Points, in no order, along strands that fork, close into loops and pass close to each other.
Points whose rows are less than 76.8 apart are linked; no others are. Some points are linked to none.
Benik: [ -2   8 -12  33  10   0 -11   8   2 -41 -29 -28  23 -18   8   0 -53 -14
  -1 -46]
Povat: [ 19  47  -4 -26   7   2  -5  16   4   6  -5  35  -5   2  14  24  35 -12
  -8  18]
tiro: [ -1  -6   4  -9 -15   9  10 -18  25 -23  11  -6  18 -11   3 -18  -3  -9
 -46  -6]
biv: [-26 -22   9  47   2  11 -24 -25 -36  11 -14 -49  22  -6  -7  10  27  12
  37 -21]
dobol: [ 16   7 -46 -23  13  -3   5  11  34   2   3 -35  -8  37  28  -8  21  16
 -23  -6]
goveg: [ 16   6   9  19 -26 -12  15  -4  16 -10 -13  17  -1 -15   0 -11 -41  -3
  22   0]
vano: [-10  -8  49 -14  40 -15  -8  -6 -19  43  13   9  14  36  13   1  12  20
  30  28]
Vozon: [  8 -10  26  -6 -26 -18  12 -29 -10  25  15  18  17   1 -14   0  -5 -14
  -1  34]
Voti: [  8  16  14 -15  22  28  21  34 -14 -29  11  49 -39  -1   0  -5 -16  26
   8   1]
Gezo: [  5  -5  23  -2 -20  23 -23  -2  13 -24 -11 -18  37 -21  -2 -23 -10 -15
 -50 -28]
katun: [-28  11  16 -10 -21  19  41  -7 -29  -9  -1  24  11 -14   2 -19 -31 -21
  38   4]
Lesov: [ 12  20  16  -5 -33  23 -13  19  -9 -21 -17   0  17 -19   3  -9  -9   2
  -9 -27]
Tuguf: [ 30  15   5 -24 -27  10  -4  -8  11 -25  -4  51  -9  -8  -4 -17  -8  -4
 -24  -5]
sebiv: [ 15  36   7 -20  48  -5   4   2  -7  -1   8  23   1  12  23  31  41   9
  -8  35]
rav: [ 11 -24  39   1 -30  24 -15 -56 -12 -28  -5  -5   9 -33 -36  -9  21  -6
  -2  -9]
vonat: [ -1  -3  16  21  38  -1 -27  13  -8  12   9  -6   0  35  17  19  21  48
   2  12]
todez: [-28 -30  28  44  15 -15 -22 -33 -13   5   1 -42  -7  -3 -10  -2  22  22
  21   6]
lafu: [ -6  27 -40 -13  18  28   6  18  14 -28   0 -11  29  -2  49 -21  -9 -17
 -25 -48]
kome: [  3  -5  21 -14  52 -27  23 -15  -8  25  28  27   3  28   2   4 -18  20
  51  33]
sitik: [ -6 -16  -9   2  10   6 -19  56   0 -13   5   1  40  -5  17  -1 -40  -8
 -39 -39]
sefe: [ -9  -8   4  -7  28  -5   7  29  -3 -20  39  34  32   5  23  -1 -36 -21
   3 -20]
Ziki: [ 53  38  13 -22   5  10 -11 -24  14  15 -12  32   3   7   4   5  40   2
  -5  26]
div: [  9 -14  19  10 -22 -16  11  -3  -6  19 -20  -1   7  -5  -7 -13 -51  -5
  54   8]
Kore: [  7  12  11 -18  28  -3   0  37 -20  -6   7  45 -11  19  12   0 -28  20
  35   1]
vuzok: [ 24  10 -26 -45   0   8   8 -17  49 -16 -21 -33 -10  19  21 -37  25   0
 -16  -4]
zomek: [-11  33 -23 -28   9  24   8  19  -1 -14  17  24  27   8  29   1  12 -15
 -21 -21]
Dabe: [  8 -27  -9  29 -31 -22  -4 -14  37  18  -6 -48 -12 -14 -25  -3   9   1
  -9  12]
pavi: [  5  31 -37  22 -22  -8  21  -1  -9  10 -24   2   0  -2   8  12   7  -9
  34   8]
Fiz: [ -1   1  10  10  21  -4   8  22 -21   3 -11   6   8  30  10  14 -32  17
  42  -8]
Tavi: [ 45   1   6 -14 -18 -25   7 -19   6  16  -2  42 -43  -1 -19  27  19 -12
 -39  48]
zomad: [-39 -21   0  20 -34  33 -15 -17 -42 -15  -8 -30   4 -38 -24   4   7 -13
  35 -14]
kop: [-28  -4  16 -26   4   3  35  16 -30  15  17  33 -35 -20 -15  23  11  -6
   7  43]
pafi: [-38 -14 -11  32 -18  -1 -17  14 -47  12 -20 -35  15  29  -8  35 -14   5
  17 -36]
podo: [  3  27  28  -8 -12  29  -2  12  -1 -21  -4  37 -13 -16   5 -10   0  16
 -15   1]
gafat: [  8  13 -26 -22  13   9   5  31  18 -32  18  71 -17 -14  21 -31  -4 -10
  -4 -15]
Zos: [ 10   3  11  13 -30   7 -17 -36 -24   0 -18  -1 -20 -20 -32   7  32  -5
  36  19]
pob: [ 12  -1  49 -50 -15  11   3  -6 -43  19  -9  -3  -3  -1 -33 -19  -6  17
  55   7]
geva: [-25  17  -6 -20 -19   6  21  31 -21  10  20  45 -12  -4  13  28   8 -23
   5  23]
Toguf: [-17   5 -35  24 -24  -5  -7   2 -19  26 -12 -25  12   7  -5  19  12  -2
  25 -13]
Fola: [-37   2  16   5  14  34  24  21 -12 -40   4  30  -1 -16   7 -24 -53 -14
  -2 -21]
Sib: [-18   2 -50  -4  12   5  35 -11  43 -34  21  -6 -14 -11  19 -16   4 -21
 -24   9]
Nage: [  3  -4  27 -30   8  -6  43 -13 -11  17  27  45 -41  -8 -31   9 -19  -7
  10  47]
vog: [-27 -40 -28  53 -18 -31  -9 -22  22  25   0 -59   8  -5  -5   4   8 -11
  13   8]
Vos: [ 22 -19  31  -8   6 -29  20 -36   5  10  19  35 -15   9 -27  -4   1 -10
   6  43]
Der: [ 10   6  -5   2  -8 -28   7 -18   1  14  -8  15 -36 -21 -11  25  42 -10
 -19  55]
duf: [ 18 -16 -21  19   5 -11   0   4  43 -20 -16 -46   5  -9  15 -11 -18   6
 -16 -14]
Moned: [-10   0 -36  -2  26  -9 -21  45  21 -10 -10 -11  22   7  12  -2 -59 -40
 -41 -60]
doni: [-11  33 -32 -10  -4   8  11  50 -17   0  10  56 -19  -1  12  24 -14 -10
   0 -16]
nugug: [ 11  25 -55 -21  -9   8 -16  18  34  -5   0  58 -10  -8  25 -40 -13 -34
 -16 -20]
vud: [-36   2  -1   5   4  37  -1  37  -8 -41   7  13  23 -17  26  -7 -31 -11
 -37 -33]
zizo: [ 30 -20  23   3 -28 -18 -27 -58   5  25   2 -14   6   6 -27  -6  43  -2
 -22  14]
kur: [ 13  -9  53 -10 -24  29 -17 -18 -25 -23 -18  -4  -2 -22 -31 -24  -2  14
  17 -12]
Fal: [  2  18 -37 -25   1  -9  20 -16  19  30  12   1   8  14   3  22  50 -19
 -24  36]
boze: [ 14  -3 -24 -16   0 -18 -11 -16  50  40  -8 -33  -5  29  20  -7  33  15
  -7  11]
raf: [-20 -12 -11  -3  47   8  11  19  -3 -15  40   0  42   5  31  10 -13   0
 -23 -20]
bosag: [-16  21 -64 -15  32   0  -4  33  35 -25 -13 -14  21  19  37 -17 -34 -14
 -43 -55]
buzi: [-27   8 -33   1   1  18  28   9  20 -16  24   5 -18  -8  12   3  19   3
 -45  13]
vuda: [ 44   3  30  -8  -1 -17 -18 -44   7  36 -14  14  -9  13 -11   3  46  11
  -4  35]
rolus: [ -3 -24  21  17  24 -17 -17  22  -6  42  23  12  12  29  10  14   2  23
   3  11]
garen: [ 35   9  -7 -20 -23  -2  -1 -10  28   1   4  26 -24  -1 -16  -3  19 -11
 -54  12]
sebo: [ 16 -36  10   9 -14   6 -46 -50   5 -17 -12 -41   2 -30 -43 -10  38   4
 -13 -10]
Vedun: [ -9  12  -8  -1  -9   7   2  24 -11  14   5   6  23  13  21  24   4   2
 -20 -13]
Lopo: [-26   0   9  11 -12  33 -19 -14 -49 -19  -9 -27  16 -14 -16  12  40   8
  26 -26]
Nudis: [ 12  21  27 -24  38 -23   5 -22 -11  33  12  28 -13   3  11  30  38   1
  -2  59]
febo: [ 19  16  43 -16  18   1   9  -8 -17  15 -20  17 -27   3 -10   5   7  15
  38  33]
zuzez: [-35 -28   8  40 -15   7  -7   9 -18 -23 -10 -33  -7 -23 -23   3 -25   0
 -13 -16]
rir: [  0 -16  42 -23  13  -1  17  13  -8  39  13  -4 -21  14 -22 -20 -47  35
  48  11]
votu: [ 16   6 -21  10  -2 -25  -5 -37  17  13 -18 -24 -46  -7 -13  15  60   6
 -10  46]
buku: [ 31  11 -25 -41  -8  17  -5 -22  26   0 -27 -37 -26  14  -6 -11  57  -1
 -22  11]
Ruf: [ 14  -3   3  14  27   0   2  10 -10 -21  -6 -14  33   3  21  -2 -48   3
  17 -32]
dize: [-14 -22  11  30   3 -23 -36 -33  14  43   0 -38  -3  16  -1   1  48   9
   1   9]
Tige: [  5 -20  44   3  -3 -15  -9  -5   2  18  12  -4  15   8 -15  -4  -3   9
  -3  14]
duz: [-11  16   3  15  -1   7 -17  16  -3  -1  -7   0  -2  20   1  23  10  34
  -8   2]
Sef: [-30  -1  28  13 -12  17  13   9 -27 -28 -25 -10   2 -33   1 -22 -64 -17
  14 -30]
Dek: [ -5 -34  28 -34  15  -2   7  51 -10  29  29  18  -7  25 -12  -3 -44  21
  25  -1]
kevi: [ 37  14   4   3 -46  -2   8 -31  19 -17 -17  20 -12 -16 -16 -24 -10 -10
   4   5]
mefe: [-13 -28  -7   6  24 -15  14  -9  22 -16  37 -19  34  -1  12  -5  -8 -11
 -44   0]
vebik: [ 18 -11   0   9 -10 -38 -34 -36  31  43   8 -23  13  21  -7  -5  24  18
  -2  23]
Bodir: [ -2   2 -25  47  12 -20  11  19  -8  -6   0 -17  -8  20  11  24 -31  21
  23 -17]
surid: [ 15  -2  -9 -18 -34   1 -19 -31  20  21 -13 -28  -3  11 -26  -9  55  -3
 -17   2]
Gupi: [-36   6 -25  17  15  14  17  30 -14 -31  21  18 -11  -4  21  12  -6  -1
 -39 -21]
Bof: [ -3 -22 -30  35 -14  -9  -7 -30  16  10  -5 -38 -46 -20 -30   5  41   5
  -5  16]
gofam: [  9 -15 -38  33   8 -25   1  28  31  -9   4 -13   0   7   4   1 -32   9
 -12 -23]
Bufi: [ 10  -2  33 -27  -4   2   2  -3 -10  33 -16  -9  -2  13 -21 -21 -33  10
  76   4]
vuv: [-11  -7  42   0  -7  19   9   5 -36 -29 -15 -15   5 -15 -13 -20 -34  13
  39 -21]
rezud: [ 21  35   4   5  32  -7   7 -12   8  -6  -2 -19 -10  10  10   2  49  29
  -2  26]
siz: [ -2  17 -40  -6  11 -20   6  15  17  26  21  10  23  26  24  23  28  -7
 -10   1]
Kiv: [  2  25 -33 -14 -30  10  -7  33  14   9  -7  38 -20   5  13   0  -6 -24
 -14  -5]
Raro: [-12 -25   4 -14  10 -15   8  57  -6   0  36  23   8   7   6  10 -59 -13
  22 -14]
Pano: [  5 -18  -9  28  19 -17 -10 -11  20 -32 -20 -62  31 -19  -2 -22 -23 -17
 -12 -32]
bidoz: [-32 -19 -10  27 -31  12  18  -7 -18 -17  -3 -17 -22 -35 -28   8  -3  -9
  11   1]
Vosem: [-37 -19 -25  46   2  11 -20  -3 -46  -2 -21 -60  21 -13  -8  19   0  -6
  22 -41]

A tip is a point with one link. Name the tips that can be reached along the links from each point below, in the order of the rows.
Pano => pob, vog
Gupi => kome, gafat, Sib, Fal, sebo
vuda => pavi, Nudis, zuzez, rezud

How many points has the smallest loop of links through each point below? Write - if it is on no loop.
Dek => 15
zizo => 7
Benik => 7
Vedun => -

A fork is a point with three links, a tip a point with one. Leave the first point through the second and follow the links. Name the first fork or tip that comes.
Gezo, tiro => Bufi
Dek, Raro => podo
gafat, nugug => rolus
Tige, Vozon => gafat

Name the points in between on the shortest way along the links from the first point to the second, in order.
Lopo, sebiv => biv todez dize vebik zizo vuda Ziki Povat
Vedun, rav => zomek lafu bosag Moned sitik vud Fola Sef vuv kur
div, vog => goveg kevi Tuguf garen Tavi Der votu Bof Dabe
bosag, nugug => lafu zomek Vedun duz vonat rolus Tige Vozon Vos Nage kop geva doni Kiv
mefe, votu => tiro Gezo Lesov podo Tuguf garen Tavi Der
Fiz, Dek => Kore Voti podo Tuguf kevi goveg div Bufi rir
